Points on a hilly landscape, in no order, each with its height.
A ball rolls from a point to whichever of its 2 nearest points has the largest drop for the distance, and stops where none of them is lower. Distance is the straight distance between rows; heights are no part of it.
<528> h=494: [-12  13   8  15   8  13 -29  -9  -9  10 -30   2 -27  36  10 -13 -11 -10
   7 -13 -13   4   5  -3]
<378> h=732: [  8  17  -1 -11  11   3  13   9  26 -17  -3  -8  -3  -2  26   0  12 -20
 -15 -42  15   8  22 -38]
<81> h=284: [ 21   2 -28  15   1 -40   8  14  15 -22  19  18  32   3   2  -3  19   5
 -15 -14   6 -29  20  19]
<89> h=638: [-14  13   7 -16  16  12 -12 -12   6   3 -32   8 -19  17  16 -14 -12 -34
  -2 -44  -3   1  14 -25]
<802> h=738: [-13   8 -15  -9 -12   8   8 -14   3 -13  16 -26 -37 -18   0  29 -11  11
  -9 -22   7   0  12 -21]
<948> h=280: [ -3   3   1  22  -1   1 -28  -8 -26  18   8  -7 -18   1  -9   8 -20  15
  -2  28  -8  17 -13   6]
<409> h=355: [ -5  -8 -11 -40 -18   6  37   6   3 -44   4   5 -19 -17   9 -21  -6  -9
 -12 -47 -19  -7  14   6]
<907> h=293: [  3  -5 -15 -11  17  -6 -12  -7   5   9   0   0   1 -25 -11  25   4 -20
   6 -20  30 -13   6  -8]
<867> h=350: [12  6 -9 11 -3 -9 -1 25  5 -3 20 -2 24 -9 -2  7 18  4  9 26 13 -4  9  7]
<524> h=807: [-12   2   0 -15 -17  16  20 -19  -3 -38  11 -29 -47 -11   9  -4 -29   9
 -27 -10 -37  23   5  -7]
<796> h=449: [ -1  -4 -16  19  -5 -10  12  22 -18   0  -6  20  42   2 -16 -28  16   9
   5  18   2 -12  -5  24]
<435> h=605: [-15  -6  -5   4 -33  10  35   6 -39 -19 -21  21   8 -15 -30 -37  -4   8
 -27 -13 -38  -8   1  18]
<515> h=266: [  5 -26   3  14   0  -7  -8   6 -20  22  27   3  14 -12 -24 -14 -15   9
   9  48  -1  30 -32  11]
<950> h=774: [ -2   4   0 -22   7   6  29   9  20 -17 -16   0 -13  10  31 -25  -1 -15
 -13 -48   0  13  13 -17]
<936> h=414: [ 22 -28  -3  -2   4 -17  14  10  13  13  48   9  30 -15  -7 -10  10  14
  23  49  14  16 -30  14]
<654> h=690: [ -4   7   3 -10  13   1 -25  -6  -4  17 -23   4 -21   6  -3  13 -14 -24
   1 -37   1  -2  13 -10]
<834> h=346: [  5  28  29   7  -5  18  -9 -16  24  27  -2 -25  -9   6  10  35  29   3
  -4   5  18  -9   6 -58]
<601> h=140: [  5 -16  14  21   3   0 -28  -7  -8  25  18  -7  -1   3  -6   1 -11   6
  17  43   6  27 -27   3]
<19> h=234: [ -6   2   8   6  11  -2 -21  -1   0  23  -1  -6  -7   4   1  18  -6  -7
  10  23  20   0  -3  -1]
<720> h=451: [ -5  18  11  -6   3  24  17  -5  42 -15 -14 -30  -7  35  43 -10  24 -10
   1 -14   8  10  14 -59]
<876> h=442: [ 10   7  -4   5  -8 -16  17  13 -18 -22  -8  41  38  -5  -4 -21  18   3
  -8 -36  -4 -33   9  27]
<148> h=472: [-21  -2  13  12  -8   9 -14  -4 -29  15 -37  22  -9  12 -19 -13 -16  -2
  -3  10 -19  -8  -5  33]
<434> h=676: [-12 -24 -18  -6 -16  -9  16   1 -44 -18  23   3  17 -21 -51   3 -16  12
   0   2  -7 -18 -16  35]
<310> h=282: [  4  -6  -1  -1   6  -4  -8  12 -11   1 -14  30  33 -10 -12  -7  16 -11
  12 -13  20 -21  -2  24]
<48> h=616: [ -3  18  -4   8 -12  18  17  13  13 -15 -11 -23 -14   8  33  -7   3   1
 -12   5  -9  10   7 -23]
<27> h=468: [ -2 -17  -9   6   2  -3   0  14 -11  14 -15   8  23  -4 -20  -4   3   6
  14  23   5   1 -17  31]
<161> h=369: [ -2   7   2  14  -5   2  11  13 -29  -8 -25  29  32   0  -6 -30  16  -5
   3 -10   6 -21  -2  25]
<652> h=743: [-18  -3 -15   8 -17  -1  14   3 -35 -20   4 -16 -12 -20 -33  -2 -23   7
 -20   9 -29  12  -3  16]
<94> h=606: [  1 -39  14 -18   5  -7   1   1 -22  15  21  27  15 -18 -26 -11 -12   2
  25  11  13  -3 -33  41]
<952> h=453: [ -4  -1  17   6  33  -4  -8   1  10  18   4 -12  29  41  -4  -2  23 -18
  36  25  41   0  -6 -10]
<902> h=727: [  0  11 -20 -16 -13   4  27  -5  13 -30  22 -20 -24 -22  15   9   2   4
 -17 -31   4   1  19 -21]
<412> h=518: [  6 -34  21 -11  23  -1 -18  -6  11  33  15  14   3   9  -3  -9  -8 -10
  39  30  17  12 -37  12]
<211> h=493: [  1  15   1 -17  -7  11   8  -7   9 -10 -13 -19 -34   0  20   7 -10  -2
  -9 -32 -16  21  10 -13]
<916> h=285: [ -4  -4 -20 -12 -18  -8  35  12  -6 -32  -7  10   0 -10  -2 -17   4  -5
 -19 -41 -10 -14  15  16]
<556> h=398: [-13  13   5  27  -3   7 -29 -11 -21   7 -11  -2 -27  19   8  -8 -23   2
 -10  11 -17  13   5   1]
<428> h=418: [ 10   4 -17  -1  -9 -19   8  16  -7 -21  25  -3  29 -24 -10  15   2   9
  -1  13   4 -13  10  20]
<443> h=533: [ -4  13  11  -4  15  20 -28 -20  31  23 -17 -16 -12   9  14  33  -2  -5
  -5 -18   7   3  15 -62]
<962> h=689: [ 10   8 -14  -1  11  -7   0   9   7 -12 -12   2  14  -2  14   4   8 -16
  -4 -44  17  -4  13 -18]
<748> h=333: [ -3   7  22  17  16   8 -44 -30  19  40   1 -10 -26  27   5  35   1  15
   9  26   6   4  -3 -23]
<52> h=704: [-12 -10 -12  13  -9   0   6   5 -35   2 -15   1   1 -10 -28  -9 -16   5
 -12  19 -21   3 -13  23]
<860> h=661: [ -9  -3   9  -5   7  -4 -35 -15  -1  20   7  -5 -33   1 -16  38 -28  10
   2   7  -6   0   3   9]
<635> h=778: [-14   2  -6   5 -16   8  17  -2 -20 -29  -8 -18 -27 -12  -5 -18 -25   6
 -32  -6 -38  25   1   7]
<254> h=527: [-13   2  11   6  32   2 -13   8  -1   9 -25  -4  26  39  -9  -8  15 -22
  29   5  31 -12   0  -6]
<638> h=654: [-19 -13   4  11 -19   8  17  -2 -49   2 -29  24   6 -14 -44 -23 -10   9
 -25  11 -33 -12 -11  27]
<680> h=569: [-13  12   4  -2  -7  14  -3  -7 -13   1 -31  12 -29  20  14 -28 -12 -17
  -5 -29 -15   3   7   2]
<606> h=833: [-13  16   4  10  -8   9   6 -22  -1 -17   0 -30 -51  -6   9   9 -25  17
 -33   4 -31  21   6  -5]
<253> h=567: [ -4 -26  19 -20  14  -6 -15  -6 -12  32  16  20   3  -3 -14  -2 -25  -3
  29  27   6   4 -30  32]
<485> h=489: [ 21  -1 -19  -7   4 -21   7  13  -5 -26   3  29  27 -13 -11  -1  17  -1
  -7 -55   2 -38  15  20]
<249> h=700: [ -1   5 -13 -29 -13   4  45  -3  24 -32  14 -17 -28 -12  29 -16   4   4
 -19 -27  -7  17  13 -13]
<199> h=409: [ 22 -32  -9  -1   6 -27  12  14   1  -1  31  49  47 -12 -26 -32  20  14
  13  25  -1 -28 -17  47]
<200> h=668: [  4  16 -20  -9 -11   2  43   9  12 -27   3 -17  -6  -1  34 -23   4   0
 -18  -9 -17  12   6 -13]
<657> h=464: [ 19 -35   9 -11  13  -7   6   4  12  23  38  11  14  -7  -2 -12   4  -2
  41  31  16  19 -39  15]
<586> h=557: [ -5   3  -2   2 -10  -2  -2   1 -14  -1 -17  -8 -12   1   6  10 -18  -9
  -9  -8  -5   1  -2   4]
<417> h=198: [ 13   9 -29   5 -13 -27  32  14   1 -36  10  18  16  -6   7 -23  15  -2
 -22 -25  -9 -27  19  18]
<845> h=733: [ -7  17   9  39   0  11 -15  -2  -5   9 -11 -27 -13  18   0   1  -2   7
  -8  47 -17  20  -8 -11]
<75> h=44: [  5  16  14  12   2   9  -9   3  13  18  10 -19   2  -5   7  23  16   5
   5  32  28  -3   0 -22]
<106> h=677: [  3  18   8  28 -15  18  -4   8   0  -2 -12 -30 -16  18  20  -1   4   6
 -10  26 -17  17   1 -28]
<74> h=357: [ 19   2 -25   5  -2 -25   8  14  23 -22  21   2  18 -13   8  22  18   4
 -12 -19  15 -21  24  -8]
<850> h=228: [  4   0  12  14  -5   1  -3  16  10  16  23 -11  13  -9  -5  12  12  12
  11  54  20   6  -5  -4]
<112> h=609: [ -3  20   1  -5  -2  15 -14  -2  13  13 -11 -14 -12   0  20  27   2  -3
   3  -3  10  -3  13 -33]
<637> h=213: [-13  11   8   3  -8  20  -6 -13  17  -6 -22 -16 -37  31  36 -14 -15   0
  -9  -5 -27  26  12 -21]
<780> h=448: [ 20 -26 -17  -9   7 -23  12  14   0   0  46  20  32 -17 -22 -18  10   9
  18  39   2  -9 -21  33]
<532> h=532: [  8 -18 -12  -3  14  -9  -5   7  13  16  -1   9  31  -2  -4  11  16  -1
  30  16  27  -5 -12  18]
<122> h=614: [ -6  24   7   3  -2  13 -26 -14   7  19 -11 -13 -28  17  15  25 -10   9
   2   4 -14  11   9 -18]
<157> h=370: [-14  -5   4   8   8   4 -17  -4 -13  20 -30   9   1  10 -12  -3  -5  -8
  13   6  10  -4 -10  21]
<334> h=175: [  2  -7  -7 -14  13   0  -6  -2 -11   3 -23  21  10 -17 -15   6   6 -30
   2 -35  13 -24   2   9]
<175> h=466: [  6  -9 -16 -14 -13 -27  10  14 -14 -31  21  11  32 -21 -20  12  -1   7
  -2 -16   5 -28  14  30]
<466> h=537: [  0  25   6  11  -2  12  10  10  23  -9  -7 -27   3  28  34   3  19  -8
  -1   3  15   0   9 -44]
<592> h=552: [-16  -2   7  18  -5  -1 -33 -28 -21  10 -25  18 -21  14 -13   1 -26   3
 -12  19 -39  -3  -1  33]
<684> h=475: [ 18  -7 -13 -10  21 -11  -8  -1  23  19  14   1  32  -8   2  28  21   0
  23  -1  33  -8  -5 -11]
<311> h=273: [  9 -12  36  14   3   0 -23 -18   1  36  32 -14 -20  -4  -8  26 -12  24
   9  49   6  21 -27  -6]
<643> h=219: [ 17  10  13  13   0   1  -2   2  29  15  28  -8  24 -12   8  27  36  14
  10  31  39 -12   0 -27]
<495> h=699: [-13   8   0  -4  -5   0 -15 -20   1   4  12 -20 -49  -4 -14  43 -21  14
 -14   2  -4   2  12  -7]
<679> h=558: [  1  23  11 -10  -4   9 -16 -30  11   8  -6 -21 -43  12  23  26 -17   8
 -11 -20 -29  20  12 -20]
<117> h=511: [ 18   0 -23   6 -17 -25  14  19 -18 -31  17  23  43 -16 -25 -13  14  18
  -7  -7 -22 -23  10  37]
<58> h=351: [ 14  -7  20   9  22  -6  -5   4  31  20  20 -11  28  14   1  14  31  -2
  29  35  46  -1 -10 -20]
<934> h=811: [  0   6  14 -33  17  17  20  -8  39 -15  -8 -15 -24  10  45 -29  -2 -12
 -12 -36   3  28   6 -37]
<970> h=207: [  2  17  38  10   8  13 -32 -32  26  39  -3 -16 -28  19   7  46  12  14
 -10  10   8  -7   0 -51]
<321> h=348: [ 11 -33  -6   7   1 -14  11  15  -9  18  31  11  39 -11 -27 -30   4   6
  13  57  -6  31 -33  10]
<189> h=559: [  0  -6 -12   3 -22  -3  27  20 -38 -21 -10  22  29 -14 -28 -19   2  14
 -15 -11 -24 -19   0  30]
<62> h=630: [ -6  11   4   9   5   5  -1  11   0  -4 -26  -4   2  20  18  -6   1 -19
   2 -16   9   0  11 -10]
<260> h=349: [ -5  18  12  -1   5  23  -7 -17  22  -6 -25 -24 -21  31  38  -6   6 -17
   3 -11  -9  11  10 -43]
<721> h=416: [ 20   5 -20   3  10 -21  -4   5  33  -3  17   7  41  -6  11  26  26   8
   5  -7  24 -16  16 -14]
<314> h=617: [-17  -5   3  -5  -3   3 -31 -19 -16   4 -12   4 -29  -3 -16  19 -32   1
   0  -5 -22  -7   7  21]
<866> h=642: [  0 -27  -1 -10 -10  -6   8   2 -39   7   8  21  16 -13 -41  -3  -5   7
  11   3   0 -16 -23  40]
<270> h=425: [ -7  -2   1 -28 -18  15  19   1   4 -28 -12  -5 -34  -4  19 -20 -15  -8
  -9 -32 -28  20  13   3]
<609> h=443: [  0   2  12  -1  26  11 -42 -19  21  37  -7  -5  -6   6   0  38  -1  -1
  12   0  18   5   4 -40]
<121> h=360: [ 14 -15 -10  -6  11 -19   1  18   2   9  15  37  37 -11 -19 -17  22  -3
  21  11  20 -27  -5  40]
<491> h=483: [  2   2 -12   5 -10 -11  14  12 -19 -19  -3  -1  17 -16   0   1  -4  -3
 -10  -7  -1  -7  -1  16]
<146> h=845: [ -8  -5  19 -45   9  20  22  -4  22 -15 -12   8 -24  12  46 -53 -12 -15
  -3 -33 -11  25   1 -10]

Two balls start at each pair of points below. Name the first point that both come to, or write never.
<122>, <654> -> never
<146>, <635> -> <428>
<934>, <606> -> <428>

Call two points neighbours if one is among the 2 nearest of the other. Go from one point of each pair to the other, from neighbour to neighbour, staying as low as possible. Name the highest point that can't be avoided.
<75>, <970> -> <122>
<334>, <601> -> <780>
<936>, <157> -> <27>
<417>, <601> -> <684>
